Each row is a point on a tangle of strands that fork and nearly touch. The rows are in no order.
In the rows, zero is written as 128.
Two points are linked if the straight distance between their rows is under 137. Some points are linked to none.
Kod: 147; 109; 205; 140; 138; 87; 164; 91; 154; 155; 126; 143; 190; 152; 96; 117; 149; 88; 140; 129; 102; 89; 151; 136; 112; 114; 151; 144; 159; 125
tuki: 135; 78; 141; 126; 117; 154; 112; 104; 83; 123; 167; 147; 82; 120; 163; 91; 120; 159; 131; 123; 142; 86; 185; 83; 98; 100; 171; 100; 143; 126
mufo: 108; 154; 138; 121; 95; 156; 175; 104; 142; 118; 195; 119; 114; 98; 161; 105; 117; 145; 143; 125; 94; 129; 174; 137; 136; 152; 149; 110; 124; 168
mor: 116; 142; 104; 160; 118; 117; 177; 165; 161; 134; 120; 109; 188; 123; 163; 115; 160; 116; 105; 152; 132; 189; 131; 159; 134; 166; 95; 145; 99; 173
rosu: 137; 110; 147; 83; 93; 154; 114; 176; 91; 127; 153; 122; 134; 160; 149; 126; 135; 141; 89; 148; 161; 166; 148; 113; 85; 121; 122; 132; 135; 221
zonub: 183; 130; 131; 115; 160; 62; 105; 196; 69; 133; 124; 146; 93; 178; 157; 145; 83; 128; 109; 122; 116; 191; 86; 96; 137; 104; 133; 92; 131; 86
vol: 147; 86; 66; 128; 144; 159; 153; 136; 139; 111; 192; 102; 89; 139; 183; 120; 144; 117; 130; 98; 114; 68; 150; 85; 136; 105; 206; 90; 92; 127
nide: 118; 185; 147; 125; 156; 110; 101; 119; 153; 145; 74; 132; 141; 144; 104; 132; 145; 105; 111; 116; 129; 185; 89; 152; 162; 131; 70; 171; 108; 127
moluv: 172; 102; 147; 103; 160; 104; 38; 192; 114; 127; 135; 112; 95; 167; 136; 163; 141; 109; 107; 117; 102; 205; 106; 105; 134; 77; 126; 149; 107; 155
zogi: 139; 142; 101; 176; 138; 114; 139; 154; 101; 153; 81; 142; 126; 117; 190; 122; 56; 111; 101; 139; 179; 128; 94; 104; 105; 142; 140; 78; 141; 87
fop: 128; 150; 90; 153; 121; 132; 144; 132; 126; 96; 80; 162; 164; 75; 95; 82; 122; 158; 148; 157; 181; 135; 120; 170; 123; 156; 82; 115; 160; 104
nub: 75; 109; 67; 167; 136; 146; 149; 50; 155; 144; 77; 151; 103; 110; 98; 130; 158; 157; 138; 116; 140; 35; 123; 131; 113; 105; 162; 160; 109; 102
vita: 111; 97; 103; 184; 151; 158; 115; 193; 141; 136; 166; 121; 120; 144; 213; 125; 158; 80; 101; 121; 135; 193; 143; 71; 117; 114; 162; 108; 92; 155
gesir: 159; 123; 144; 167; 133; 118; 154; 146; 152; 117; 94; 181; 194; 89; 130; 58; 134; 102; 139; 157; 151; 147; 176; 145; 116; 99; 112; 116; 166; 149
pov: 181; 69; 124; 123; 164; 144; 59; 133; 104; 101; 133; 120; 100; 125; 114; 147; 148; 132; 125; 121; 135; 124; 135; 85; 136; 88; 156; 138; 124; 90
Fute: 184; 89; 128; 129; 160; 98; 98; 145; 128; 77; 136; 129; 119; 137; 111; 158; 100; 139; 126; 115; 115; 140; 105; 112; 140; 138; 130; 136; 150; 58
soz: 96; 105; 85; 197; 132; 131; 185; 69; 163; 138; 146; 138; 116; 108; 183; 112; 132; 133; 122; 118; 112; 72; 151; 100; 122; 138; 180; 123; 124; 109
ratil: 103; 153; 87; 111; 119; 159; 127; 164; 163; 100; 183; 80; 133; 119; 145; 141; 159; 137; 125; 133; 99; 174; 132; 146; 160; 155; 110; 141; 70; 171
koliv: 103; 183; 99; 170; 123; 129; 136; 141; 134; 157; 74; 102; 168; 120; 161; 104; 131; 140; 91; 150; 166; 182; 98; 155; 119; 187; 84; 138; 122; 137
Sase: 163; 67; 155; 132; 132; 142; 150; 117; 137; 94; 164; 145; 174; 116; 132; 55; 181; 145; 154; 130; 120; 90; 188; 110; 113; 89; 153; 127; 147; 148
viziv: 95; 110; 71; 99; 129; 162; 149; 128; 89; 153; 123; 96; 112; 141; 161; 90; 161; 142; 104; 142; 170; 112; 120; 142; 121; 125; 142; 108; 97; 158
Tepin: 96; 152; 121; 115; 132; 169; 74; 109; 99; 144; 88; 159; 117; 99; 109; 72; 169; 160; 127; 149; 171; 172; 159; 148; 136; 127; 68; 139; 111; 161
kekog: 116; 156; 125; 145; 111; 131; 76; 100; 104; 162; 49; 132; 83; 106; 74; 173; 76; 145; 123; 118; 176; 101; 85; 121; 113; 134; 102; 150; 149; 69
tol: 118; 151; 98; 121; 134; 98; 188; 118; 80; 114; 147; 125; 105; 150; 125; 98; 131; 161; 163; 137; 119; 118; 107; 125; 134; 144; 136; 97; 137; 74
nuril: 73; 188; 149; 155; 133; 100; 178; 69; 151; 168; 97; 150; 141; 106; 107; 98; 116; 109; 149; 142; 112; 109; 116; 152; 146; 135; 112; 134; 128; 92
niv: 107; 61; 101; 86; 97; 174; 113; 172; 95; 145; 161; 82; 97; 181; 185; 142; 166; 149; 97; 98; 158; 111; 142; 113; 56; 150; 150; 88; 123; 179
suser: 78; 114; 96; 204; 147; 145; 128; 135; 117; 147; 132; 128; 127; 136; 212; 89; 160; 100; 89; 132; 143; 160; 141; 80; 125; 127; 141; 130; 80; 130
mamat: 191; 140; 185; 104; 164; 99; 84; 144; 95; 102; 103; 185; 130; 126; 72; 76; 143; 145; 154; 133; 108; 175; 117; 135; 146; 81; 75; 140; 170; 112
guliv: 201; 118; 135; 109; 123; 79; 122; 190; 102; 129; 126; 137; 118; 149; 130; 187; 50; 116; 106; 126; 147; 149; 96; 106; 110; 127; 143; 86; 171; 107
Kifo: 120; 81; 93; 85; 89; 151; 76; 157; 69; 156; 108; 97; 78; 152; 131; 193; 99; 150; 91; 105; 185; 82; 116; 122; 83; 139; 151; 97; 144; 125
pulif: 103; 142; 133; 122; 117; 147; 138; 123; 176; 123; 148; 128; 171; 114; 133; 81; 178; 98; 130; 142; 120; 134; 167; 139; 159; 93; 127; 160; 98; 186
Koni: 138; 177; 124; 133; 143; 106; 138; 131; 140; 122; 60; 190; 155; 85; 60; 86; 124; 132; 169; 152; 168; 159; 93; 188; 109; 140; 51; 127; 193; 100
fuban: 75; 104; 84; 173; 141; 137; 149; 108; 122; 157; 134; 111; 109; 165; 218; 123; 148; 124; 107; 104; 109; 108; 133; 89; 104; 132; 177; 112; 84; 110
bup: 181; 88; 108; 118; 148; 126; 101; 197; 165; 134; 150; 95; 134; 140; 143; 204; 92; 85; 120; 101; 97; 146; 113; 121; 135; 118; 165; 111; 121; 122
kuz: 120; 105; 135; 70; 160; 92; 162; 129; 86; 145; 133; 119; 152; 168; 121; 57; 201; 145; 128; 144; 126; 133; 123; 135; 153; 67; 132; 139; 104; 148
pupo: 81; 185; 115; 124; 132; 143; 77; 88; 89; 151; 57; 153; 91; 105; 85; 98; 134; 154; 145; 141; 155; 152; 117; 152; 136; 122; 73; 145; 114; 120
peman: 161; 112; 148; 171; 113; 137; 162; 96; 175; 123; 157; 120; 150; 114; 133; 169; 80; 97; 143; 118; 107; 58; 169; 120; 120; 140; 191; 118; 138; 116
Bibe: 143; 126; 159; 130; 135; 154; 55; 160; 127; 140; 103; 161; 125; 96; 143; 117; 143; 105; 105; 132; 157; 192; 156; 106; 138; 88; 123; 159; 114; 181
muz: 77; 149; 139; 134; 120; 104; 157; 86; 132; 156; 118; 102; 115; 160; 107; 186; 119; 134; 122; 107; 110; 104; 91; 127; 116; 170; 124; 134; 127; 107
Pemo: 125; 96; 104; 115; 110; 158; 122; 123; 168; 154; 144; 74; 109; 135; 131; 220; 122; 81; 107; 92; 123; 68; 132; 127; 126; 126; 190; 120; 98; 145
zigal: 126; 135; 113; 174; 142; 140; 98; 140; 148; 95; 138; 154; 138; 76; 137; 87; 168; 134; 130; 147; 133; 181; 140; 135; 178; 135; 72; 169; 97; 147
zuzas: 123; 167; 170; 71; 100; 134; 123; 110; 114; 124; 91; 124; 124; 125; 38; 152; 110; 140; 141; 135; 167; 113; 111; 156; 110; 150; 82; 142; 165; 141
febi: 77; 135; 58; 200; 133; 147; 118; 63; 126; 138; 63; 153; 95; 96; 135; 133; 110; 160; 119; 131; 149; 89; 114; 106; 117; 137; 142; 144; 115; 74
Doro: 100; 86; 121; 143; 104; 181; 89; 82; 125; 121; 151; 127; 72; 106; 145; 121; 140; 177; 120; 108; 132; 88; 183; 87; 103; 117; 164; 145; 124; 140
Fek: 123; 108; 88; 123; 147; 95; 112; 195; 98; 129; 128; 106; 106; 191; 163; 171; 100; 157; 116; 107; 106; 152; 54; 131; 96; 200; 114; 81; 140; 61
sud: 145; 137; 120; 164; 132; 142; 176; 153; 123; 100; 149; 166; 159; 93; 186; 61; 109; 117; 132; 154; 148; 163; 175; 119; 129; 111; 130; 88; 125; 170
lanel: 127; 87; 113; 89; 86; 171; 126; 159; 131; 107; 173; 94; 125; 128; 149; 145; 154; 152; 96; 121; 173; 128; 159; 126; 84; 148; 137; 128; 133; 186
zuzup: 90; 134; 135; 77; 85; 159; 146; 95; 117; 119; 173; 91; 58; 137; 76; 196; 113; 167; 153; 95; 121; 49; 135; 134; 112; 168; 140; 131; 147; 128
Rivi: 132; 130; 104; 158; 136; 120; 144; 122; 117; 169; 79; 155; 152; 126; 160; 108; 112; 86; 91; 134; 182; 113; 122; 122; 108; 121; 145; 111; 128; 120
Lun: 76; 88; 105; 141; 125; 119; 162; 117; 119; 144; 166; 102; 119; 188; 192; 124; 164; 150; 114; 102; 101; 102; 137; 112; 74; 177; 136; 107; 121; 116
guk: 117; 115; 116; 127; 130; 159; 119; 70; 152; 122; 92; 138; 131; 107; 94; 127; 160; 145; 128; 117; 150; 63; 132; 143; 133; 113; 130; 166; 132; 112
pofu: 195; 123; 140; 158; 156; 125; 134; 152; 194; 121; 76; 166; 198; 81; 109; 109; 116; 76; 130; 133; 162; 150; 144; 149; 126; 94; 129; 133; 160; 146
Seke: 85; 124; 172; 115; 143; 111; 192; 63; 139; 164; 112; 136; 174; 135; 68; 86; 167; 98; 165; 129; 96; 57; 154; 158; 124; 87; 147; 148; 148; 123
rut: 153; 111; 105; 180; 127; 153; 149; 101; 158; 115; 120; 139; 131; 82; 138; 141; 110; 116; 135; 112; 134; 64; 157; 108; 145; 108; 184; 113; 120; 105
selu: 107; 183; 88; 110; 111; 92; 208; 170; 98; 132; 113; 93; 147; 174; 123; 129; 124; 147; 130; 145; 135; 141; 53; 167; 107; 189; 111; 83; 139; 101
ses: 186; 122; 158; 134; 137; 92; 95; 172; 144; 68; 182; 136; 133; 127; 129; 151; 109; 153; 141; 127; 78; 203; 116; 125; 158; 151; 64; 145; 143; 132
Vopib: 201; 100; 183; 116; 121; 80; 162; 172; 92; 130; 137; 138; 146; 155; 128; 148; 64; 121; 134; 127; 142; 121; 139; 117; 95; 130; 159; 82; 200; 119
Nupa: 92; 104; 127; 116; 124; 121; 193; 75; 95; 141; 135; 141; 124; 130; 149; 39; 172; 155; 133; 133; 136; 73; 158; 111; 121; 101; 145; 100; 123; 118
gulu: 168; 82; 161; 132; 117; 110; 146; 136; 67; 120; 155; 154; 120; 142; 152; 102; 87; 151; 130; 128; 132; 96; 157; 83; 90; 127; 176; 84; 182; 114
petaf: 154; 117; 145; 114; 138; 165; 35; 181; 125; 115; 154; 127; 91; 125; 142; 158; 127; 109; 122; 123; 134; 208; 134; 89; 154; 74; 126; 160; 96; 176
pud: 139; 149; 120; 178; 142; 95; 180; 145; 160; 125; 107; 125; 180; 136; 143; 139; 94; 100; 126; 132; 135; 151; 91; 141; 120; 164; 112; 112; 141; 94
Vonal: 84; 109; 121; 144; 150; 121; 172; 63; 142; 146; 132; 138; 156; 112; 140; 56; 184; 112; 148; 126; 100; 64; 154; 131; 151; 90; 160; 138; 109; 133
losos: 88; 144; 62; 139; 105; 170; 145; 138; 101; 147; 71; 108; 149; 121; 158; 87; 165; 153; 100; 163; 183; 144; 102; 152; 114; 156; 104; 133; 95; 168
furi: 141; 94; 90; 149; 142; 132; 164; 113; 85; 157; 76; 163; 112; 139; 169; 113; 125; 87; 120; 116; 192; 47; 115; 106; 112; 79; 190; 91; 131; 107
zemi: 199; 93; 197; 143; 166; 87; 95; 159; 161; 90; 151; 125; 167; 160; 113; 154; 123; 122; 122; 126; 75; 176; 111; 122; 134; 110; 98; 170; 149; 127
debis: 136; 128; 153; 158; 123; 136; 95; 99; 190; 102; 90; 160; 163; 69; 88; 144; 89; 98; 137; 127; 136; 111; 122; 166; 126; 143; 87; 163; 154; 107
vokor: 164; 97; 180; 128; 150; 101; 143; 137; 160; 120; 148; 111; 174; 161; 108; 148; 144; 90; 124; 125; 86; 135; 132; 125; 128; 99; 153; 150; 132; 136
fom: 121; 150; 163; 53; 115; 137; 175; 115; 108; 172; 162; 116; 119; 148; 103; 100; 137; 109; 144; 146; 124; 96; 157; 119; 130; 90; 179; 109; 121; 202
kamef: 160; 112; 165; 131; 169; 104; 39; 155; 110; 125; 108; 130; 121; 147; 120; 152; 144; 138; 95; 104; 130; 196; 98; 103; 135; 118; 84; 160; 125; 114
kog: 166; 139; 152; 122; 145; 56; 210; 162; 141; 115; 130; 118; 180; 156; 118; 126; 112; 121; 133; 137; 124; 146; 88; 146; 118; 149; 133; 108; 166; 105
banev: 145; 162; 148; 135; 107; 148; 110; 120; 167; 70; 123; 144; 139; 68; 87; 148; 75; 139; 160; 125; 100; 132; 104; 162; 172; 155; 66; 162; 147; 109
tokop: 195; 90; 136; 105; 133; 81; 115; 215; 133; 139; 126; 118; 146; 173; 144; 202; 93; 112; 97; 128; 121; 178; 104; 131; 114; 118; 141; 110; 143; 161
rinim: 102; 124; 78; 139; 116; 144; 158; 101; 156; 73; 145; 101; 127; 111; 117; 137; 152; 178; 147; 113; 124; 111; 103; 156; 153; 170; 105; 144; 119; 92
tira: 159; 166; 200; 74; 129; 93; 172; 112; 120; 163; 143; 159; 148; 169; 85; 115; 132; 106; 163; 147; 75; 112; 131; 137; 156; 68; 173; 118; 137; 183
Dovi: 109; 164; 204; 111; 108; 126; 144; 84; 179; 155; 99; 143; 159; 110; 74; 131; 98; 77; 145; 153; 115; 112; 153; 176; 122; 121; 111; 157; 157; 164
nulon: 141; 90; 61; 138; 143; 142; 96; 156; 95; 132; 139; 116; 69; 143; 172; 181; 113; 136; 107; 106; 148; 91; 106; 93; 120; 128; 170; 80; 102; 71
Gebad: 103; 85; 70; 85; 87; 173; 111; 177; 95; 169; 152; 83; 67; 165; 177; 177; 111; 148; 98; 99; 146; 69; 122; 125; 74; 174; 167; 54; 133; 153
zezef: 117; 130; 142; 92; 104; 118; 144; 124; 94; 169; 133; 116; 99; 150; 122; 183; 93; 117; 128; 109; 122; 89; 121; 119; 108; 149; 164; 97; 125; 113
vov: 153; 122; 115; 134; 144; 107; 93; 139; 108; 138; 42; 117; 124; 108; 63; 174; 72; 121; 125; 129; 194; 113; 75; 123; 112; 137; 110; 124; 165; 56
vun: 179; 159; 157; 138; 169; 115; 88; 140; 146; 115; 105; 193; 156; 100; 86; 81; 124; 110; 179; 146; 93; 166; 136; 147; 160; 77; 94; 137; 145; 114
zigo: 90; 95; 104; 68; 141; 96; 172; 142; 104; 143; 165; 79; 148; 188; 147; 99; 215; 142; 116; 118; 99; 122; 107; 132; 130; 116; 145; 131; 98; 145
simen: 145; 79; 160; 127; 139; 113; 125; 78; 109; 128; 146; 105; 92; 155; 110; 160; 142; 148; 137; 96; 95; 57; 145; 100; 102; 123; 162; 129; 153; 79
tiz: 154; 114; 87; 138; 160; 88; 78; 221; 104; 156; 115; 116; 98; 174; 175; 169; 95; 117; 103; 110; 118; 181; 66; 110; 118; 150; 124; 86; 116; 74
zotil: 127; 173; 156; 163; 134; 97; 111; 126; 162; 134; 171; 127; 117; 130; 142; 155; 72; 99; 132; 127; 53; 174; 126; 119; 156; 136; 134; 134; 98; 129
Mik: 167; 79; 169; 168; 126; 145; 102; 118; 141; 81; 176; 153; 153; 107; 154; 83; 134; 127; 153; 139; 104; 131; 186; 88; 120; 98; 144; 140; 149; 122
ketog: 130; 109; 163; 60; 135; 139; 75; 134; 113; 106; 170; 87; 100; 158; 99; 157; 170; 144; 120; 106; 108; 136; 121; 115; 134; 112; 136; 158; 116; 150
Lag: 165; 129; 156; 134; 155; 115; 54; 137; 100; 105; 96; 170; 119; 118; 98; 111; 143; 160; 136; 122; 145; 178; 109; 117; 144; 119; 63; 150; 147; 92
Zemur: 81; 129; 139; 110; 137; 111; 211; 105; 88; 181; 116; 140; 151; 174; 157; 70; 160; 114; 124; 134; 148; 70; 136; 125; 111; 96; 156; 103; 136; 149
bokep: 126; 143; 108; 123; 118; 73; 183; 176; 107; 125; 133; 104; 122; 191; 117; 174; 75; 137; 144; 119; 121; 137; 68; 143; 98; 202; 128; 65; 172; 70
Dopa: 136; 93; 147; 145; 139; 141; 147; 149; 161; 110; 159; 143; 190; 107; 143; 30; 200; 109; 152; 166; 113; 129; 188; 135; 138; 67; 129; 154; 129; 176
nuz: 78; 103; 88; 137; 119; 126; 140; 100; 105; 117; 130; 106; 141; 133; 135; 103; 197; 203; 111; 126; 142; 136; 105; 142; 115; 167; 85; 158; 107; 97
rapun: 131; 131; 140; 82; 141; 106; 134; 141; 89; 143; 119; 151; 130; 159; 137; 94; 136; 126; 117; 139; 142; 156; 132; 114; 130; 93; 144; 104; 125; 146
Nek: 90; 165; 151; 98; 110; 148; 127; 63; 114; 113; 147; 159; 99; 96; 85; 102; 128; 150; 181; 133; 89; 95; 149; 150; 152; 128; 114; 154; 136; 136
kefid: 147; 120; 206; 141; 102; 122; 127; 49; 132; 142; 112; 147; 116; 91; 74; 163; 70; 109; 156; 129; 116; 51; 166; 121; 116; 126; 146; 127; 189; 112
fuf: 130; 130; 118; 102; 104; 176; 89; 137; 142; 147; 127; 99; 101; 103; 126; 208; 76; 82; 111; 128; 142; 117; 151; 124; 125; 120; 164; 121; 106; 164
tavo: 140; 142; 133; 140; 123; 131; 84; 167; 151; 60; 165; 124; 120; 97; 137; 127; 160; 149; 134; 135; 119; 194; 129; 144; 193; 156; 42; 168; 114; 158
Ren: 135; 164; 124; 81; 94; 168; 90; 146; 145; 127; 129; 105; 115; 108; 103; 181; 90; 127; 123; 140; 137; 147; 126; 149; 158; 142; 115; 146; 113; 165
Piri: 96; 150; 103; 81; 112; 183; 95; 127; 91; 118; 169; 114; 63; 117; 124; 111; 154; 169; 129; 139; 131; 139; 135; 130; 160; 125; 125; 127; 73; 171
Masig: 160; 151; 150; 94; 101; 127; 61; 159; 110; 125; 141; 122; 80; 105; 119; 170; 53; 135; 128; 132; 138; 183; 132; 122; 144; 141; 106; 126; 130; 147
raz: 100; 113; 125; 96; 153; 79; 152; 114; 128; 108; 185; 93; 149; 191; 132; 113; 189; 160; 137; 117; 70; 124; 111; 135; 153; 136; 124; 142; 107; 95
Niso: 155; 93; 135; 131; 175; 78; 137; 144; 133; 94; 145; 120; 162; 154; 122; 89; 201; 152; 134; 119; 103; 154; 118; 119; 155; 116; 112; 160; 122; 79
der: 97; 131; 116; 102; 100; 146; 165; 90; 76; 162; 151; 97; 70; 159; 117; 165; 127; 156; 144; 109; 131; 45; 132; 118; 102; 160; 167; 91; 141; 126
Logu: 176; 107; 175; 85; 141; 146; 53; 119; 104; 111; 138; 135; 110; 139; 86; 139; 148; 130; 138; 117; 115; 124; 129; 109; 152; 66; 142; 149; 114; 133
revo: 126; 110; 174; 167; 101; 153; 88; 116; 144; 124; 166; 116; 112; 118; 176; 163; 110; 115; 108; 121; 109; 158; 192; 82; 92; 138; 136; 144; 139; 153
Rin: 123; 147; 194; 141; 77; 143; 127; 75; 161; 153; 113; 143; 133; 78; 93; 158; 70; 101; 132; 127; 119; 97; 189; 132; 116; 139; 130; 148; 157; 159
fugo: 152; 152; 113; 165; 149; 151; 152; 143; 156; 117; 169; 152; 127; 91; 175; 90; 116; 83; 137; 144; 122; 139; 165; 90; 153; 93; 193; 97; 97; 150
desav: 160; 160; 84; 138; 139; 158; 135; 132; 154; 90; 88; 167; 158; 65; 95; 85; 150; 125; 156; 149; 162; 124; 105; 182; 165; 117; 104; 133; 121; 116
geku: 125; 142; 113; 103; 119; 115; 100; 177; 109; 166; 86; 98; 142; 179; 137; 181; 132; 125; 79; 120; 160; 155; 88; 143; 77; 178; 104; 121; 130; 135
Sebes: 131; 157; 153; 65; 112; 109; 141; 127; 75; 148; 113; 137; 125; 151; 79; 105; 117; 134; 123; 141; 154; 146; 126; 136; 129; 130; 103; 118; 150; 143
mut: 98; 132; 90; 177; 165; 123; 123; 85; 133; 123; 91; 133; 114; 127; 153; 115; 136; 132; 107; 122; 117; 124; 99; 99; 151; 126; 133; 144; 84; 61
vubi: 155; 150; 115; 141; 130; 115; 103; 170; 172; 126; 145; 92; 121; 137; 148; 209; 74; 79; 126; 121; 71; 168; 104; 142; 160; 144; 143; 110; 83; 108
vude: 138; 116; 121; 112; 131; 81; 210; 165; 124; 154; 157; 118; 155; 180; 159; 135; 122; 104; 116; 120; 119; 115; 119; 126; 104; 145; 171; 74; 142; 134
vikud: 62; 171; 119; 102; 93; 125; 147; 82; 120; 142; 122; 87; 123; 160; 103; 150; 154; 153; 112; 135; 116; 112; 113; 160; 115; 173; 101; 158; 120; 132
miro: 132; 118; 143; 154; 155; 148; 128; 168; 139; 144; 172; 133; 138; 131; 187; 101; 135; 70; 124; 141; 115; 166; 157; 75; 126; 74; 179; 111; 92; 180
guv: 91; 182; 119; 175; 113; 133; 103; 100; 158; 153; 131; 108; 96; 102; 165; 165; 69; 111; 115; 124; 92; 162; 121; 120; 149; 164; 116; 133; 74; 117
tigo: 138; 109; 137; 136; 114; 153; 58; 151; 137; 146; 173; 98; 90; 92; 156; 186; 84; 93; 113; 122; 122; 147; 169; 83; 112; 98; 179; 125; 118; 164
goriv: 106; 192; 99; 132; 143; 124; 126; 122; 127; 93; 93; 136; 126; 101; 69; 116; 139; 162; 165; 151; 124; 138; 73; 160; 185; 153; 49; 165; 113; 76
kidip: 121; 98; 86; 141; 131; 184; 135; 140; 148; 148; 153; 95; 107; 129; 179; 151; 140; 77; 105; 109; 146; 66; 146; 102; 120; 95; 212; 108; 86; 156
Duvef: 100; 173; 124; 92; 129; 139; 165; 116; 151; 138; 124; 158; 171; 98; 99; 62; 160; 110; 153; 162; 119; 126; 146; 171; 167; 96; 117; 125; 114; 160
pabol: 134; 157; 130; 180; 135; 107; 125; 117; 178; 124; 76; 120; 160; 99; 109; 167; 68; 105; 111; 135; 149; 143; 97; 152; 109; 169; 82; 145; 146; 91
nokes: 106; 165; 150; 98; 116; 115; 94; 127; 85; 140; 139; 123; 85; 153; 106; 142; 93; 156; 135; 140; 114; 179; 109; 126; 121; 163; 97; 123; 137; 121
mupu: 77; 120; 63; 174; 121; 122; 145; 76; 97; 175; 69; 122; 88; 153; 157; 166; 114; 155; 110; 114; 143; 60; 74; 109; 104; 141; 159; 130; 121; 63
semep: 69; 94; 82; 138; 122; 114; 190; 116; 97; 135; 133; 101; 130; 167; 156; 91; 174; 193; 114; 109; 132; 96; 126; 126; 91; 173; 121; 131; 141; 96
zot: 130; 141; 149; 74; 104; 136; 187; 120; 132; 118; 204; 102; 133; 135; 126; 112; 140; 136; 157; 132; 93; 92; 156; 131; 152; 118; 183; 109; 128; 171
feras: 90; 124; 142; 172; 128; 149; 86; 51; 178; 118; 77; 167; 134; 90; 76; 129; 134; 139; 145; 119; 114; 100; 146; 148; 121; 126; 80; 190; 147; 97
Rati: 207; 133; 183; 150; 147; 91; 137; 145; 207; 98; 107; 164; 216; 100; 105; 121; 112; 87; 149; 143; 110; 157; 123; 162; 136; 111; 95; 165; 167; 141
Sigo: 141; 105; 134; 53; 99; 160; 79; 122; 122; 102; 180; 82; 69; 137; 88; 207; 129; 144; 137; 101; 115; 91; 129; 130; 133; 141; 140; 129; 132; 140
Dizo: 175; 123; 87; 173; 131; 152; 106; 129; 177; 88; 120; 137; 141; 62; 129; 156; 88; 114; 132; 128; 157; 125; 143; 125; 160; 121; 143; 125; 123; 92
fomik: 110; 139; 148; 127; 92; 179; 109; 50; 131; 129; 146; 152; 75; 74; 106; 122; 120; 154; 164; 131; 105; 67; 184; 113; 137; 110; 157; 145; 120; 156
vozu: 142; 87; 89; 138; 128; 159; 151; 167; 115; 104; 208; 120; 92; 133; 199; 135; 111; 148; 131; 101; 118; 124; 158; 92; 111; 162; 181; 78; 120; 115
tive: 131; 173; 158; 129; 136; 129; 85; 137; 137; 140; 77; 158; 142; 113; 114; 91; 144; 109; 102; 144; 155; 197; 141; 138; 126; 109; 69; 156; 128; 179
nemaf: 118; 173; 140; 108; 156; 118; 123; 125; 119; 134; 121; 193; 127; 90; 98; 49; 151; 128; 182; 168; 100; 159; 149; 167; 169; 73; 112; 132; 119; 141
kebet: 125; 58; 136; 159; 129; 129; 91; 123; 138; 101; 127; 112; 143; 148; 143; 148; 172; 154; 83; 104; 144; 141; 145; 104; 92; 161; 108; 172; 142; 107
Vir: 150; 167; 180; 103; 125; 93; 169; 148; 152; 135; 88; 178; 181; 117; 55; 93; 111; 115; 159; 153; 140; 157; 120; 197; 123; 107; 62; 138; 186; 154
mer: 94; 103; 82; 156; 143; 122; 180; 82; 73; 152; 84; 145; 92; 148; 144; 125; 130; 132; 129; 107; 163; 30; 92; 99; 114; 112; 178; 96; 135; 69
Luda: 119; 186; 183; 97; 98; 123; 114; 110; 153; 146; 81; 161; 156; 98; 58; 120; 110; 110; 151; 142; 151; 143; 128; 192; 108; 132; 68; 160; 166; 171
kiv: 154; 178; 198; 109; 128; 97; 174; 123; 125; 132; 152; 147; 133; 139; 79; 126; 72; 103; 177; 146; 76; 119; 138; 123; 170; 106; 165; 102; 143; 145
beza: 135; 160; 175; 116; 103; 146; 128; 102; 158; 89; 152; 155; 132; 83; 100; 110; 117; 129; 171; 151; 89; 135; 135; 166; 161; 132; 75; 159; 145; 154
Des: 141; 81; 164; 114; 115; 146; 93; 169; 131; 128; 126; 112; 161; 141; 139; 113; 178; 115; 89; 125; 175; 204; 160; 108; 99; 110; 113; 149; 135; 206
zibe: 109; 119; 63; 131; 131; 137; 118; 163; 121; 112; 148; 94; 119; 143; 165; 130; 161; 143; 101; 125; 134; 157; 119; 131; 139; 162; 122; 107; 89; 132
piro: 123; 163; 96; 155; 170; 104; 116; 124; 134; 145; 90; 120; 145; 137; 144; 120; 150; 100; 103; 120; 122; 170; 82; 128; 165; 125; 118; 145; 80; 87
Val: 115; 148; 117; 142; 98; 116; 188; 154; 149; 126; 179; 115; 156; 137; 190; 118; 114; 136; 110; 143; 103; 182; 153; 138; 122; 172; 124; 105; 117; 170
Tizel: 86; 152; 101; 130; 131; 117; 151; 84; 178; 78; 137; 119; 140; 109; 99; 120; 157; 144; 162; 134; 87; 117; 93; 164; 195; 150; 74; 165; 107; 86
bir: 162; 130; 203; 127; 116; 105; 91; 94; 116; 115; 128; 142; 104; 112; 77; 172; 62; 140; 156; 112; 109; 111; 141; 106; 123; 129; 118; 133; 179; 76
nunar: 130; 116; 78; 117; 127; 106; 201; 166; 112; 106; 119; 90; 176; 164; 128; 134; 137; 166; 112; 139; 170; 116; 72; 163; 97; 186; 116; 108; 146; 103
Duv: 144; 151; 88; 160; 134; 163; 122; 123; 156; 79; 126; 148; 142; 64; 136; 104; 135; 118; 150; 142; 127; 138; 142; 132; 176; 118; 113; 129; 101; 117
Pari: 104; 172; 109; 82; 99; 160; 88; 152; 121; 116; 179; 91; 94; 136; 118; 173; 131; 149; 133; 123; 88; 169; 104; 139; 171; 151; 106; 131; 79; 165
sigag: 105; 154; 112; 147; 128; 157; 47; 85; 127; 158; 27; 144; 99; 95; 81; 133; 122; 126; 112; 128; 181; 106; 110; 141; 122; 102; 95; 160; 124; 100
Daruf: 59; 146; 136; 114; 107; 137; 134; 86; 135; 117; 105; 125; 146; 123; 97; 99; 181; 172; 124; 139; 133; 140; 125; 173; 137; 164; 63; 182; 125; 144
Mivo: 123; 101; 116; 124; 138; 117; 201; 145; 104; 151; 165; 121; 144; 168; 205; 82; 153; 99; 112; 124; 136; 96; 149; 111; 107; 101; 186; 85; 122; 153

A fork is a point with three links. Follow the links from the first point to the second and name the forks in between, in order.
beza; Dopa -> debis > febi > tive > Bibe
Koni; zot -> Luda > Sebes > Ren > Pari
moluv; Zemur -> Bibe > tive > febi > debis
lanel; Sase -> Bibe
koliv; kefid -> Pari > Ren > Sebes > Luda
viziv; Daruf -> Pari > Ren > Sebes > Luda > Duv > rut > fuban > nuz
soz; Seke -> rut > Duv

A fork is a point with three links, a tip a point with one. Leave the first point through the second and follow the links. Name the first fork or tip that comes.
petaf; moluv -> Mik
Daruf; vikud -> Fute
Seke; Vonal -> debis
tira; fom -> Pari

Follow the links from the first point to the second, and from the first to the third. Name the last point that the two ways share.
zigal; piro; zonub -> debis
zigo; Nupa; viziv -> Sebes
petaf; kog; bokep -> debis
mamat; beza; niv -> Bibe
Logu; tavo; Dovi -> Duv
selu; pabol; guv -> guliv
zezef; vita; tigo -> fuban
